Each row is a point on a landscape with many peaks, with its height.
A climber steps from a point to the highest of its 6 nearest points, and stops where none of them is higher. Distance is the straight distance between rows; heights are no part of it.
von height 608: [ 38  10  -9  -7  15  -5 -15  18  -7   5  -5 -38  43  10  15  -6  13  -3
   9  10  10   7  25 -12  21 -24  26  13   8  -2]
nit height 547: [  3  29 -22 -10  53  13 -34  10  -5 -17  -3 -27  -4  37 -63  17   5 -31
  12  10  15   6 -21  -7  26 -15 -10   2 -20  57]
luf height 346: [-30  -7   3   3   2  13  -7 -27  27  13  -1  20  -2 -34  13   5 -11  15
   2  -7  16  -5 -23   2 -29   4 -16   6   4 -12]
sevap height 607: [ -1  18   2  -2  31  16 -13  18   5 -18  39 -32  19  23  -1   9 -15   6
 -10  -6  -1 -10  -3  18  61   2  24  16  -6 -39]
regu height 621: [-15  19  27   1  -1 -32   5   9  -9 -10   9 -19  23   4  10 -22   6  -2
   3  34 -21  18  16 -23  20  48  35  -8  24 -44]
Ral height 629: [ 13 -15  45  11 -13 -25   1  22 -27 -23  -8  -6  38  21   3 -15  11  -6
   2  28 -29  41  12 -10  25   7  41   5  40  -6]
zok height 567: [ -9  25  31   4  16  24  19  14  14   4  13  10  12 -11   3  -6  -4   1
  -1   0  19  -6 -17  -1   5  25   4  21   7 -26]
fakom height 590: [ -3  23  33   7  -4  -9   9   6 -43  18  -1 -11  -7 -15 -15 -11  28 -22
  12   8  16   5  -6 -23 -19   9  -6  -6  12 -43]
pez height 456: [-12  18  -5  16 -12  -5  -1  -9  -1  26  -8   3 -26 -14  -4  -9 -10   3
   0   8   5   1  -2  -4 -43  -7 -16   0  16 -22]
melam height 614: [  0  20  10  10  -3 -10  20  28 -20 -10   3  24  22 -14   9 -11   7 -15
  12   1   6   5 -11 -11  11  12   8   5  35 -36]
remu height 450: [ -7  -5  25  -4 -18  -5  35  -7  -9 -12  28  35  13   2  22  13  -8  -2
  10  -3  -1 -30 -25   2  -2  34  -5   9  30 -39]
luk height 499: [ 10  -2  22 -13 -21 -32  21 -13 -31 -10 -10  37  -9   0  13 -11  -8 -32
  23   2   2  13  -9  14 -44  19   0   0  37 -28]
Lasof height 411: [ 22 -34  21   4 -31 -37  12  16 -25   0 -13  44 -13  15   1   5 -14 -26
  51 -16 -34 -17  11  12 -43  28  -3   9  18 -14]
Mebep height 527: [ 35 -30  31  -4 -18 -29  45  16   4 -25 -16  44  28  30  -6 -33  -3 -20
  -3  29   7  19  -1  39  17 -16   5  16   8  -1]
vopiz height 588: [ -5  33  14   2  -5   6 -18  18 -38  40  -1  -2 -29  -9 -20  -1  14 -19
   2  21  35  20   6 -40 -30 -14 -21  -5 -32  -1]
nafo height 176: [-22 -37  -7  14 -17 -35 -15  11 -15  12 -27  31 -44 -18 -21 -26 -27   3
  11 -19 -23   6  -3  19 -37  23 -27  -8  32 -14]
Zem height 528: [ 17   5  16   7  47  -1 -14  26 -10  -8  -8 -37  -2  15 -49  35  13  -3
  23  12  21 -18 -19 -11  12 -43  13  25 -47  37]
zep height 488: [ 26 -45   6  21 -35  16  39   2   0   4  -5  46 -15  -8   2   0 -29   7
  44 -27   5 -21  29   5 -37   4 -19  15   2 -17]
rikos height 634: [ 16  -8  17   3  11  10  31  15  40 -38  36  25  17   1  13  24   4   2
   4 -22  24  -6 -11  21  20  48  23   9  32   4]
rik height 625: [ 20  -1   9  17  14   8 -22  12  14  -7  -8 -20  36  31   3  -7  10 -12
  11  23  -4  35  19 -12  17 -12  26  20   6  -7]
kebo height 410: [-24  -9 -24 -19  13  41  -7 -17  17  -9  -2 -15  -8 -29   2   8  -5   2
 -31  -5  14 -23   4  -3   1 -25 -22 -18  -4  23]
gibof height 335: [-17 -32  -7   9  -1  -7  -1 -22  14  21 -27  47 -18 -23   4 -10 -21   9
   7  -2 -16   3  10  24 -46   4 -32 -24  19   2]
boso height 643: [ 13  39 -20   8  35  37 -37  13  10 -24  -1 -33  19  14  -8  14 -18   3
  -4   6 -12   4  -4   1  49  10  29  24 -47   9]
fik height 250: [-61  33   5  -6   0 -22   3   1 -53 -21  23   0  51  22  10 -29   1 -18
 -17   9 -54 -21 -24 -12  24  63  16   8 -15 -14]
ruvo height 658: [ 43 -26  30 -14 -26 -25  41   7 -10 -19  -5  49   1  36   1  10 -38 -18
   4  -2 -13  -4  22  34 -27   8   3  10  -8 -12]
duga height 506: [-20  23  17 -15  -4  -9   5  12 -14 -12  36   3  13  -1  20 -10  26 -31
  18  -4 -11  -5 -25  -4  -1  28   3  -3  19 -27]
Kome height 611: [-10  16  16  16  14  -5   9   5 -11 -20   0 -25  36  50  21 -15  -2  -6
 -10  16 -25  23 -10   5  34  31  59  20 -15 -27]
semuf height 580: [ -6  34  -2   3   8  18 -11  -5  15  36   7  -3  -2 -29   4   3   6   0
  -6  10  19  -8  11 -13 -11  -9  -8 -13 -23   7]
keti height 627: [ -2  35 -24 -24   6  34 -29  11  -4   3   4 -39 -28  24  -5  17 -20  14
  -6 -14  23 -21 -16   2  31 -20  -9  -3 -47  45]
fer height 722: [-18 -15  12   6   3 -20   6 -10  10 -16  11  10  47  18 -13   2  -9  -7
 -18  49 -27  36   6 -22  36  75   7 -16  40   0]
sived height 663: [  2   2 -28 -24  11  53 -31  19  -2  -6  16 -44   9  10   9  11 -26  26
 -22  -6  16 -36 -13  21  68 -12   8   0 -44  -7]
Gak height 396: [ -2 -66 -31 -22 -20  28 -13 -12  29 -32  -7  -3  -6 -47   1  24  18  -3
  -8  -9  13 -15   5   9   2 -28   0 -25  20  42]
Pib height 566: [ -6  36  -2 -12  31  48 -27  17 -11  -6 -11 -11 -28  40 -39   9 -18  22
  -8 -25   8 -11 -16  16  24  -6 -19 -28 -36  50]
dum height 730: [-19  18  21   3  -7  -9   6   6 -52 -10 -20 -26  24  39 -10  -1  16 -34
  17  22 -39  29  29 -30  17  21  23  23 -11 -37]
fidiv height 515: [ 15   1 -18 -17  53  10 -22 -16   6  -1 -10 -44  -3   6 -28  23  15 -12
  26  19  10  -3  -1 -24  34 -18   3  11 -42  57]
moras height 273: [  9 -18 -49 -22  -9  -2 -46 -53  25  25  18 -30 -27  -4  19   6  26  -9
 -36 -31 -19  24  28  -8 -14 -25 -12 -49   0  39]
zaguk height 592: [ 29  -1 -22 -21   9  20 -40  13  35  -4   1 -41  44   7   0  34 -21  -2
 -10  29   2 -23  -7 -13  36 -17  36  28 -39   7]
Zesu height 610: [ 32 -27  -3  19 -12  -1  27  21  -9  -5 -28  30  23 -13  12  -8   3  -3
  10   7  19  17   6  13  -8 -13   5  15  26   1]
Pamo height 642: [-11  50  25   4  30  -8  -2   9 -36   1  12 -24  -9  27 -44  -9   9 -11
  19  15   9  18 -14 -24   7  17  -3  16 -37   9]
Ripez height 468: [  6   2   6  14 -13 -23  -1  -5  -8  19 -10   3 -17  -8   1 -24  -8   2
   8  -5   3  12 -13  18 -50 -17 -17  24   9 -32]
ramev height 583: [ 49 -12  -1   0  12 -13   1  12  33  -4 -26  -2  40  -5  -3  -5  17   0
   1  -4  13   8  34  19   6 -15  -4  14   8   1]
luz height 619: [ -3  38  16  10   1 -18  -3  14 -21  -2 -19 -17  13   5  -9 -30  24 -25
   0  14  -3  31  17 -21   3 -32  13  10  -1 -30]
Zer height 462: [ 47 -29  -5 -15  -4 -17   4 -10 -12   4 -20  -5  -2  -1  11 -13   2  15
 -14  36  25  -3   7  34 -28 -44  -7  13  18  -1]
leku height 445: [  7 -25   6   2 -24  -9  20  11  -2  19  -2  55 -17  -6   5  27 -26  -3
  43 -13   9 -33   7  30 -35   5   2   2  11   2]
mepum height 435: [ -3 -30   0  11 -15 -27   6 -12   3  34 -21  22 -38   7  -8  -8   2  27
  -2  15   3  -5  -1  16 -49 -22 -38  -7   9 -11]
Lipad height 626: [  7  20  20  22  -7 -15   0   5 -24  -5 -22 -14  24 -17   1 -21  19 -12
   5  16   7  14  29 -16   4 -10  13  15  15 -22]
lon height 408: [ -2 -24 -37   3   1  18 -16 -21   9  21 -32 -17 -28 -28  35   5  12  18
 -22  19   2  -5  13  19 -18 -41 -10   4  -2  31]
girez height 495: [ 19   1 -36 -29  -6  -3  -8 -24  -2  32 -18 -34 -33   2   0  -4  28   4
  13   7  -2   3  27 -34  -1 -50  -2 -29  -6  35]
goko height 437: [  7 -10  38  -4 -15 -11  27  -1  12 -18  -7  22  22  -1  22 -15  -8 -20
  31  -1 -10 -18  25   4 -13  38  -3  14  41 -10]
Kopen height 320: [-40  20  -3  -8  -9 -18  16   1 -36  11  55  18  17  -1  37 -19  -7 -34
  10  -8 -30  -9 -38  -7   9  40   6   8  23 -39]
duzi height 329: [-28 -33  15   3 -32 -46   4  -4 -25  -3 -24  34 -42 -24 -27 -22   6  21
  17   3 -39 -15 -26  36 -51 -16 -23  -1   6 -56]
sipa height 500: [  8 -29 -19 -10 -12  28 -15   0  38 -28   5   3   4 -22  30  12  -7   5
  -1  -8  20 -28  -7  -4  -3 -21   4  -8  20  14]
Dugil height 554: [-13  37  30 -17 -32 -31   6   7 -56  13 -32 -19   5   9  -8 -20  34 -19
   4 -18 -21  11  -9  -6  15  11  23 -10  21 -45]
buk height 508: [ 11 -11  24  -2 -29 -44  20  -7 -22 -18 -25  30 -12   9 -15 -31   7  -9
 -19   6   9   0 -32  37 -29 -27  24  22  19 -27]
Redag height 622: [  3   1 -18 -30  12  44 -10  40  30 -14  27 -12  16  19  -1   9  -4  15
 -23  -7   3 -17  -8  17  59   3  24   6   0 -12]
ritok height 477: [  4   3 -31 -27   7  44 -25 -14  23 -22  11 -41   2 -22  15   6  -4  -5
 -29  -3  13 -58   1   6  24 -16  11  -6  -2  12]
fudes height 206: [-37   6 -16   3  11  21 -27 -30  39  18   1 -39 -24 -29  -3  25   0  26
 -16 -39 -19  11   4   7 -24   1 -21 -28  -8  26]
Bisal height 460: [-17   5  -3  10  18  13   6  -8   6  -4  33  18 -15   9  39 -12   3  13
 -15  -6   5  -1 -21  10  35  53   8  20   1 -28]
galik height 199: [-19   7   6  21   7  -6   6 -45  -5  13   7  34 -30 -13   9 -11 -16   3
  22 -14 -15 -29 -27 -14 -18  37 -31   8  17 -26]
metok height 591: [  7  -8  21   9  -2  -5  29   3   0 -16  13  17  15 -10  24  10   0 -20
   2  -3  -5  -2 -25 -13  12  16  15  16  30 -30]
lof height 255: [-19 -39 -27  -5 -10   1  -8 -25  38   9 -19  -9 -18 -29   9  -6 -10  27
 -13 -33 -16  10  -6   8 -13 -10  -5 -35  26  54]
sativ height 662: [-17  27  36   2 -16 -14  13  13 -24   4 -19 -26  18   8 -19   1  17 -15
  -8  12 -21  32  27 -12  28   9  39   7 -11 -31]
manab height 511: [-15   3 -26 -34   4  35 -38  -1   8  -4  17 -20 -15  10   4   1   6  18
 -35  12  18 -39 -20  13  34 -23  -9 -17 -18  24]
Razod height 330: [-13 -21  -6   5 -22 -49  -6 -20 -38  33  -5   5 -17 -13 -50 -22  11  22
 -10   1  -8  29 -32  28 -35 -21 -26  18  -8 -49]
denul height 513: [  0  -5  11   6 -17 -33   6   9 -33  15  -9  23  -5 -12  -8 -10   8 -21
  13  -4  -7   3 -25  -5 -31  12   8  26  25 -49]
zovu height 699: [ 12 -56 -11   6 -25   3  17  33  23  -1 -20  37 -19 -32   5  14 -30  19
  11 -30   2 -12  15  19 -44   3 -20 -13  13  10]
libeg height 510: [ 28 -35  12  13  -5  -6  29  13  29  -6  -5  28   7 -11   8  14 -11  18
  35 -12   4  -9   1  10 -20   7 -12  13  10   3]
duso height 618: [-13  39   3  13  30  21  -7  -4  -6   8  21  -2 -22   5  -9   7  -7   7
 -14 -13  16 -10  -2   3  10   0 -16  10 -42  -9]
beri height 572: [ -9  -2 -13 -10  26  26 -20   6  22  12  11 -29  14 -16  20   1   1   2
 -14   4  30   3  -5  -1  19 -10  -2  -2  -6  15]
luzel height 306: [-17  -8 -18  11   5   7   9 -20  -5   3  13  51 -13 -16  24   1  -2 -13
  30  -3   4  -4 -36 -19 -26   8 -23  10  25 -21]
kad height 311: [-22 -10  11  11 -10   4 -20 -12   5  18 -16  36 -28 -37 -22   1 -21   6
  13 -13 -13   4  -4   8 -50  14 -29   4  12  -2]
dirom height 612: [ 18  24   3   4  23  24 -15  17  15  -4  21 -28  23  -8  18  13  -1  -5
  -7  26  25   3  -3   7  47  -7  37  34 -27  13]
zibag height 661: [-13  44  25  21  -1   4  -5  13 -46 -15 -11 -42  14  31 -25   6  29 -10
  29  -1 -17  31  14 -40  19   8  35  16 -14 -29]
Salu height 578: [  8 -10 -13 -16   8  26   2  27  45 -28  36  -4  26 -13   9  12   3  18
 -25 -16  31 -27 -10  25  20   6  17 -13   8  -3]
potob height 548: [ -8 -24  13  25  20  14  20   7  40 -38  29   4  32  15  10   6 -11   1
 -19   8  -4  -5 -30  11  45  63  24  12  11  -7]
Vuvo height 478: [ -9   4 -24 -43  19  35 -31  -2   1   3   2 -39 -20  24   0   4 -16  35
 -43 -21  12 -23  -8  -5  41 -16  -5 -30 -46  47]
nitu height 485: [ 15 -49 -33   4 -18  19  -6  18  42  -4 -10  43   2 -29  24  -6 -18  10
  16   2  18 -11   8  35 -24 -29 -13 -14  22  46]
vima height 521: [  9 -25  36  -1 -34 -39  36  18 -23 -32 -26  31   6  21  -9   4  -6  -7
  15  28  -3  33  16   5  32  27  -2  17  51  11]
lesa height 418: [-17  27 -18 -20   6  42 -24   9  -3  18  13 -23 -39  35 -33  19 -11  32
 -27 -33   4 -24 -17  13  39  -3 -15 -35 -33  49]
Viluv height 501: [ 13  36 -21 -20  33   8 -10 -22   7  -4 -15 -19 -15  14 -28  23  -4  -7
   7  17  10   9 -12 -17 -10 -36  -6 -35 -15  75]
tiba height 144: [-43  15   0   5   5  18 -17 -33  38   6  10 -12 -13 -22   4   0 -19  20
 -27 -40  13  -5 -15  11  -8  14 -20 -24  15  11]
tasuv height 668: [ 38 -23   2  16   4  12  25  33  21 -16   2  18  32 -27  13   1  10   4
   4 -11  30 -20  23  26  -2 -31  -3   5  27  25]
Depu height 646: [-16  29  35 -10 -14 -33   9   1 -53  -4 -13 -24  45  24 -10  -9  39 -11
   4  11 -31  18  11 -33  27  14  27  -4  10 -54]
kivo height 559: [  2 -10   8  -1  25  16   7   9  23  -3  10 -19  39 -16  14  -4  -2 -11
  -9  -7  16   5  -6  -2  12   2  11  28   4  -9]
Sogeb height 570: [-13  35 -14  -1   6  26 -23  44 -24   4  13 -30 -44  20 -13   9 -14  29
   1 -35  17 -32  -1   9  33   8  -1  -6 -43  25]
ros height 487: [ 19 -26  -8   1 -19 -32   0   3  -2  10  -7  18  -3 -11  15 -13  19  24
  -5  20  -1   1  -2   5 -31 -16  -9  -3  -9 -11]
mavi height 50: [-38 -19 -28  -7   4   5 -25 -44  51  35  13 -27  -8   4 -10   7 -13  24
  -6 -72 -36  17  14 -10  -4  -9 -21 -48  -3  24]
Zat height 419: [-15   5  -2   4 -12 -10  -7  -5  -6  27  -2  23  -9 -22   3   0   9   8
  -5  11   9  -3   2  -1 -54   9 -22  -6   4 -33]
kib height 693: [  5  47   3  -2  28  17 -10  12 -25   6  10 -38 -25  15 -20  14  -8  -4
   3  10  23   3  -3 -13  25  -7 -15  18 -62  25]
Purod height 606: [ 17 -29  28  16  16   5  21   2  18 -27  -3  18  19  13  23   3  16 -14
  -1   3  12   8  11  -6  20  28  15   7  22  -4]
Tomed height 465: [  3  -3 -14   2   8  19  10  -6   1  17  -3 -22 -38 -28  13  11  21  -1
   0 -10  33  -3  13 -16  20 -33 -18 -10 -33  31]
diriv height 469: [ -5 -31   1  19  17  27  -1   7  27 -10  10  20   5 -31  25   8 -25   8
   2 -23  11 -27  -1  14  -7   2  20   1  11  19]
kov height 561: [  7  -3  24  18  19  11  13   8  34 -28  26   9  42   9  10  -1  -7   7
  -2   5  11   3   0  -1  50  41  35   0   6 -13]
Rit height 496: [ 34 -10  54   1 -29 -60  48  -6 -11 -21 -19  20  14  19 -17 -26  10 -13
 -15  25 -11  33  11  24  14  -1  35  -9  31  -9]
sefan height 537: [ -6 -12  14  10  28   8   7   3  22 -15  16  15  19 -13  17   2  12   2
   4 -11   8 -20  -5   1  -2  27  -9  -7  -8 -18]
gib height 461: [-24  18  22  -6   8 -24  24  13 -24  -2  29 -19  42  28  28 -20   3   6
  -3  -6 -26   4  -8  14  27  45  22   8  21  -5]
lali height 589: [-20  28  12  -6  20 -19   5 -12 -20  -9  24 -11  14  -1  11  -5  22 -19
  11   5 -13  11 -16  -9  19  35  32  25  -1 -38]
vip height 436: [ 37 -39  27  28 -28  -2  38   9  26  -7  15  33  19   8  13  29 -24 -11
  32 -14   0  -8  24  -8   7  29 -13  -3   1   1]
Zulok height 523: [ 36 -29  12   2 -49 -39  25 -20 -16 -24 -10  41  -6  20  -7 -11 -15  -4
  -7  -7  -9   5 -13  31 -43  -2  15   8  22 -24]
sigef height 512: [ 14  11 -20 -10   3  -4 -28 -14   1  23  -8 -35 -12 -17  -4  14   6   7
  -9  -4  18  -6  23 -17   1 -25 -32  -8 -36  37]
pali height 616: [ -2  49  22  19   0 -17  13  21 -41  15  -1 -14  -3  -1 -16  -8   6 -16
  14 -15  24  16  -5 -29 -13 -30  13  24  -9 -28]
benor height 503: [ 39 -13  48  11 -58 -38  40 -16  13 -26   0  45  15  24 -19  -9 -18 -31
   2   5  18   9  -2  12  -4  -9  13   8   1  -4]
rezu height 667: [-35   6   0 -10  13  46 -20   4   4  -3  24 -14 -35 -12   5  17 -31  45
 -30 -18   3 -22 -16  22  15   3 -35 -29 -39   7]
zulap height 587: [ 11  43  17   5  22   4  -5  15 -31 -19 -15  -7 -12  12 -73  16  22 -20
  39  14  25   7   2 -27  26  13   6  20 -29   7]
pafur height 466: [-23  54 -10  18  13  49  -8   2  -1  16   7   3 -31  33  -3  30 -29  25
  -3  -6  11 -19  -5   6  19   2 -40 -28 -39   0]
govar height 514: [-13  23   4  10  28  -7  16  -9 -18 -14  29  17  14  19  19 -10   4   1
   1   0 -29   5  -6   6  18  53   6  13   8 -22]
Bepo height 644: [ -5  32  -1   1  17   7  -7   7   3  23   4 -31  10 -18 -25 -10   8  -6
  28  29  21 -12   2 -10   1 -18  -6   8 -40   4]
lebas height 525: [  3   2 -36 -37   9  25 -15 -12  14   3   9 -27  -5 -27   1  10  12   6
  -4  20   9 -31  -6 -11  25 -31   6   7 -24  14]
seg height 520: [-25  52   2  16  17   8  12  -5 -39  11  18   3 -13   6   1 -10  11   6
   6   4 -19  -6 -22 -26  33  21  11  34 -18 -31]
Silim height 650: [ 12  28  17  13  17  -3   0  19  15  -6   4 -23  22  25  -5   2  -2 -12
  -8  16 -12  15   7 -24   7  -4  43  12   8  -1]
guses height 507: [ 38 -26  13   3 -37 -27  16  13   9 -19  -9  30 -21   3   7 -26  -3   5
  14   6   8 -23   1  45 -45 -26 -20  22  -4   7]
pobez height 303: [-19 -30 -30 -16   2  32 -26 -30  43   3  -1 -13 -19 -14  24  15  11   6
 -32  -2 -30  16  -4 -18 -15  -8 -20 -42  -2  36]
Novi height 310: [-12 -63 -40 -29 -20  10  22  -8  44 -25   8  19 -33 -25  -6  40 -41  -5
 -11 -37   4 -29  11  13  -1 -21  11 -25   7  57]
vofef height 167: [  5  17 -48 -23  13  26 -12 -49  21  30   5 -23 -20  -4 -16  18 -11   9
   3 -49 -33   1   7  -5 -12   2 -13 -55 -16  29]
povek height 577: [ 12  -5  31  -7 -13 -35  20  27 -32 -26 -16  35  18   9  -2  -5   4 -23
  11   4  -5  33  -4  23   4   3   0   7  41 -28]
lasi height 522: [ 19 -14   3   8 -15  10  15   9   1   6 -31   7  -5 -31  20  -7  12   9
  -5   4  17 -19 -11   7 -41 -20 -43  -5  17  -6]
beb height 546: [-20  42   0  14 -10  -7  -4  -7 -39   7   6   6 -14   4 -19   1  13 -11
  15   0  -5  -3 -17 -29 -11  13  11   2 -32 -38]
nus height 489: [-40  -7  14 -14   4 -15  31  12   2 -12  15  -6  68  42  11  -7 -13  -9
 -18   1 -25   2 -22 -10  27  75 -12  20  26   2]
tov height 584: [ 30   0   5   6 -20 -38   8   1  -6 -16  -7  17  22   5  14 -32   5   5
  -5  15   7  16  15  22  -6 -29   8  26  15 -24]
les height 376: [ 17 -17 -38 -24  16   6   4 -23   1  31 -10 -12 -13  33 -25  -8  17  14
 -11 -10 -39  24  29 -16 -34 -45 -21 -35   2  18]
vozo height 544: [  9  32 -15 -21  17   9 -20 -25 -10  21 -17 -29 -15   0 -15  -1  15 -13
  15  28  16  -8  33 -44 -15 -39 -11  -5 -10  50]
lufig height 405: [-12 -31 -30   8   3 -14 -18 -17  10  22 -16  11 -15  -5   4   7  -7  20
 -15  -2 -28   0  18  12 -48 -30 -15  -6  -2  13]
mikiv height 412: [ 12  25  11   9 -46 -34  -8  -5 -56  19 -12   5 -24   6 -17 -23  24   3
   2 -13  11  16 -17   4 -24  -9  -1  20  -6 -40]
zuso height 623: [ 13   7  -5  28   7   7 -19  20  27 -17   1 -29  40  14   0   3 -14  -3
 -20  19   6  19   3  -8  39   0  51  11 -22  -4]
Nezi height 343: [-14  -5 -36 -22 -11 -33  -3 -31 -18  36 -14 -10 -22  16 -29 -13   7  42
 -27  12 -20  15  10  12 -54 -33 -34 -11 -13 -10]
boni height 582: [ -8   5  -6 -12  13  18  -8  17  29 -19  14 -11  28 -12  28   5   7   1
 -25   9  30 -15 -11  16  20   7  20   4 -17  10]
kiti height 562: [-19  23   1  -4  21  37 -17   4   3  -2  21 -12 -13  -4  -4   8 -11  19
 -27   4  20 -35   2  14  23   7   9   1 -45  11]
vusaz height 325: [-25 -46 -30 -19   0  -5 -24 -36  27  16 -15 -19 -34   2  33   2   1  11
 -29 -25 -27  18  11 -11 -32 -24   2 -43   7  49]
saf height 409: [ -9   8 -10  19 -20 -38 -12   0 -31  27   1  20 -25 -28  -8 -22   8   6
   8 -19  11  17 -15  13 -37  -6 -20  -4   1 -24]
Nuvif height 374: [ -4 -36 -12  23  -6  16  12  -4  21   6  -3  43 -36 -18  -6  11 -34   0
  30 -44   0 -13  10  13 -17  24 -16 -12  10 -15]
Rino height 486: [-35  24   3  20   7  13   6  -5  -7  21  16  16 -10 -17  13   1  -1  -6
   5  -3   2 -13   5 -16 -18  19 -17  -7 -20 -20]
mokal height 422: [  1 -22  10  -1  -2 -21  53   7  -4 -17  14  41  42  22  24  15   0 -24
  16  -5 -13  -1   7  -5  19  45   8   6  39  21]
buvi height 556: [ 36  -8   2   8 -26 -24  20  -1 -23 -15 -12  29   0  -2  13 -16 -12  14
  21  10   1   7 -19  31 -29  -7  14  20  17 -29]
Surop height 617: [ 31  10  16   5 -21  -2   3  28 -11 -16  -5  -6  40  14  15 -26   1  -1
  -2  25 -13  32  32  -3  13 -19  25  14  21 -14]
Kones height 524: [ -1  34 -29 -39  19  23   2 -29  19  -3  14 -39 -23  26 -25  24 -18   5
 -10  -9  12 -15   4  -3  26 -23 -19 -27 -33  69]
toruf height 245: [-25  -3  -2 -18   3  21 -19 -39  19  21  15 -21 -17 -17   4  -1 -12  31
 -42 -26  -2  -8  -8  -4   7   3 -19 -40 -18  25]
nuno height 600: [  3  35 -11   9  40  31 -22   1 -14  19 -15  -5  -4   7 -38  14   9 -19
  27   1   8 -11  14  -8   2 -20  -9 -14 -22  21]
Madum height 494: [ 12   5   8  17 -19  -9  -2  15 -15  18 -11   1  -5   3   4 -33  20  13
  -3   9  10   9  -9  -2 -28 -32 -22   6   8 -12]
migo height 351: [-33 -30 -16 -15  11  39  -5 -16  27 -17  13  -2 -12 -41  12  11   0  13
 -35 -18  13 -43  -9  -5   7  -7 -18 -34 -15  25]
gabo height 449: [ 26 -16 -45 -30   1  -6  -9   3   0   6 -15 -12 -15 -11  24   1  31   0
  -5  22  13 -10   8 -11   1 -46   1  12   0  27]
Gubim height 713: [ 15  35  20   3  12   4 -18   8 -15 -20 -25 -25  23   0 -22   4   3 -26
   3  21 -11  26  22 -45  25  14  54  24 -23 -32]
Kipog height 598: [-38  22  17  -1   4 -24  26  -8 -37   4  11 -21  20   1  -5  -7  28 -38
  25 -10 -21  -3 -12 -31   0  27   5  19  -2 -28]
lud height 531: [ -3 -22  -2   8  15 -18  34  11  10 -29  42  27  52  32  -6  16 -28 -18
  -9  27 -19  23  17 -11  51  82  19  -5  18  33]
gel height 458: [-10  -4 -26  -3 -13  -5 -14  12 -14  20 -34  -7 -29  -9  -9  -7   7  11
   1  -8   7  25  16  -1 -28 -31 -44 -16 -11  -6]
motef height 609: [ 39 -21  23  12 -58 -38  32  12 -33  -3  16  53  -5  23  -1   2 -32  -7
  41  -8 -19  -3   9   2 -20  18   8  13  17 -11]
fuvos height 464: [ 19   5 -43  -8   3 -14 -21  -8   3  27 -10 -20 -32   9  -2  -4  12   2
  10  16 -13  14   2  -3 -30 -39 -37 -38 -13  36]
Ber height 171: [-53 -21  -7  14  23  -4 -16 -21  38  38 -17  25 -20 -23 -18 -11 -10  34
  13 -23 -34   2  20   1 -28   6 -40 -14   6  -4]
Non height 365: [ -3 -44 -31 -26 -20  18 -23 -11  33   4   1 -17 -30 -26  20   6  13  13
 -19   3   5  -6   9 -19  -3 -37 -11 -29  10  23]
kibo height 647: [-14  44  17  27  21  13 -12  11  -7  12   3 -17  -4 -10  -1  11  -4 -15
   3   0  19  14 -11 -24   9  -7  -9  11 -20  -1]
Zabiz height 415: [ 30 -20 -60 -17 -10  10  -5 -30  16  36 -14 -12 -45  20   7  22  16  16
 -11 -17  -9   8   9 -19  -4 -48 -29 -46 -10  53]
lag height 652: [  8  -7  29  12  -7 -24  15   4  10  -9  -9   1  51   8  -8   0  18  10
 -17  56 -19  20  20  -9  42  49  38  22  40   3]
vun height 453: [ 11 -11   9   6 -31 -40  17 -16 -12   8 -17  20 -30 -19 -17 -25 -11  10
 -10  21  -5  13 -28  28 -49 -31 -26  14  -6 -13]
dufa height 259: [-17  15  -2   1   9  33 -22 -24  21  20   6  -2 -28 -23  27 -24  -9  27
  -5 -15  23 -11 -13  13 -16  10 -22 -33   5  14]
pafad height 660: [-31 -67 -21 -20  -9  27 -19 -44  41  11   6 -25 -36 -22  21  15  14 -13
 -39 -49 -31  14   9 -16 -12 -26   5 -51   3  37]
mafeg height 613: [ 31 -53 -46  -7 -23  -3  -6  -6  28 -11 -19   2 -13 -17  33  12  14   1
  -9  13  -2 -14  18  20 -33 -39  -3  15  18  39]
Kuva height 347: [-39  -9 -18  -2   4   3 -21 -24  21  30   0 -12 -22 -13 -10   3  13  24
   6  -7  -6   7  19  -7 -42 -23 -41 -39   4  29]
Dibev height 653: [ 18 -13  16  10  15 -16  18  12  -3 -27 -12  -2  31   2  14 -13  13 -17
  15  23  -3  22   5   3  10  -2  18   9  41 -20]
nenon height 648: [ -8  40   0  11  30  30 -22  23 -30  -1  14 -17 -34  16 -36  17 -15   7
   5   5  22 -21 -12  -5  12  15 -24  27 -40   0]
Tiz height 560: [ 50 -34  12  11 -18  -1  19  22  13 -12   4  39   5   1   5  -6 -15  -8
  24  -3  14 -11  24  27 -14 -10 -10  20   9   4]
Pevig height 574: [ 14 -19   0  16  -5  -9  18  16   2   1 -18  47   0 -24  26   1   4  -4
   2  -4  10   9   1  23 -19   3  -4   9  31 -11]
vel height 645: [ -1  26  27  24  24   5   2   2  11 -26 -21 -29  47  15  -3   3  16 -15
  -9  40 -17  24   9 -24  19  12  52  -8 -14 -16]
mulil height 398: [-21   1   0  -3 -16 -29  -5 -14 -25  15  11  44   1 -21  19   2  -1 -10
  20  -4  -5   7 -15  -9 -16  27  -7  18  37 -48]
tul height 505: [  4  -7  20   0 -32 -15  25  12 -27 -22   5  26  36  12 -10   2  -8 -17
  12  -6 -13   2  19   1  -3  39  22  13  51   5]
mikep height 555: [ 29  19  -6  24  18   1 -38  12  23 -12 -12 -23  57  19 -13  24  17 -37
  -6  34   4  19  16 -31  31 -20  43  15 -35   4]
nide height 575: [ -6  43  17   8   8  18  -1  14  -7   2  25 -19 -19   8  -8  -7  -7   0
 -19   0  11 -18 -18   1  30  19  19  20 -22 -40]

Call two points neighbours if one is among the 6 nearest of the other. Go from one point of each pair to the other, from neighbour to neighbour, staying as high as possible. Name the lowest point that can't be avoided.
rezu, mafeg => sipa
rezu, ruvo => Tiz
rikos, sived => Purod
mafeg, pafad => Non
dum, kib => Pamo
Dibev, fer => lag
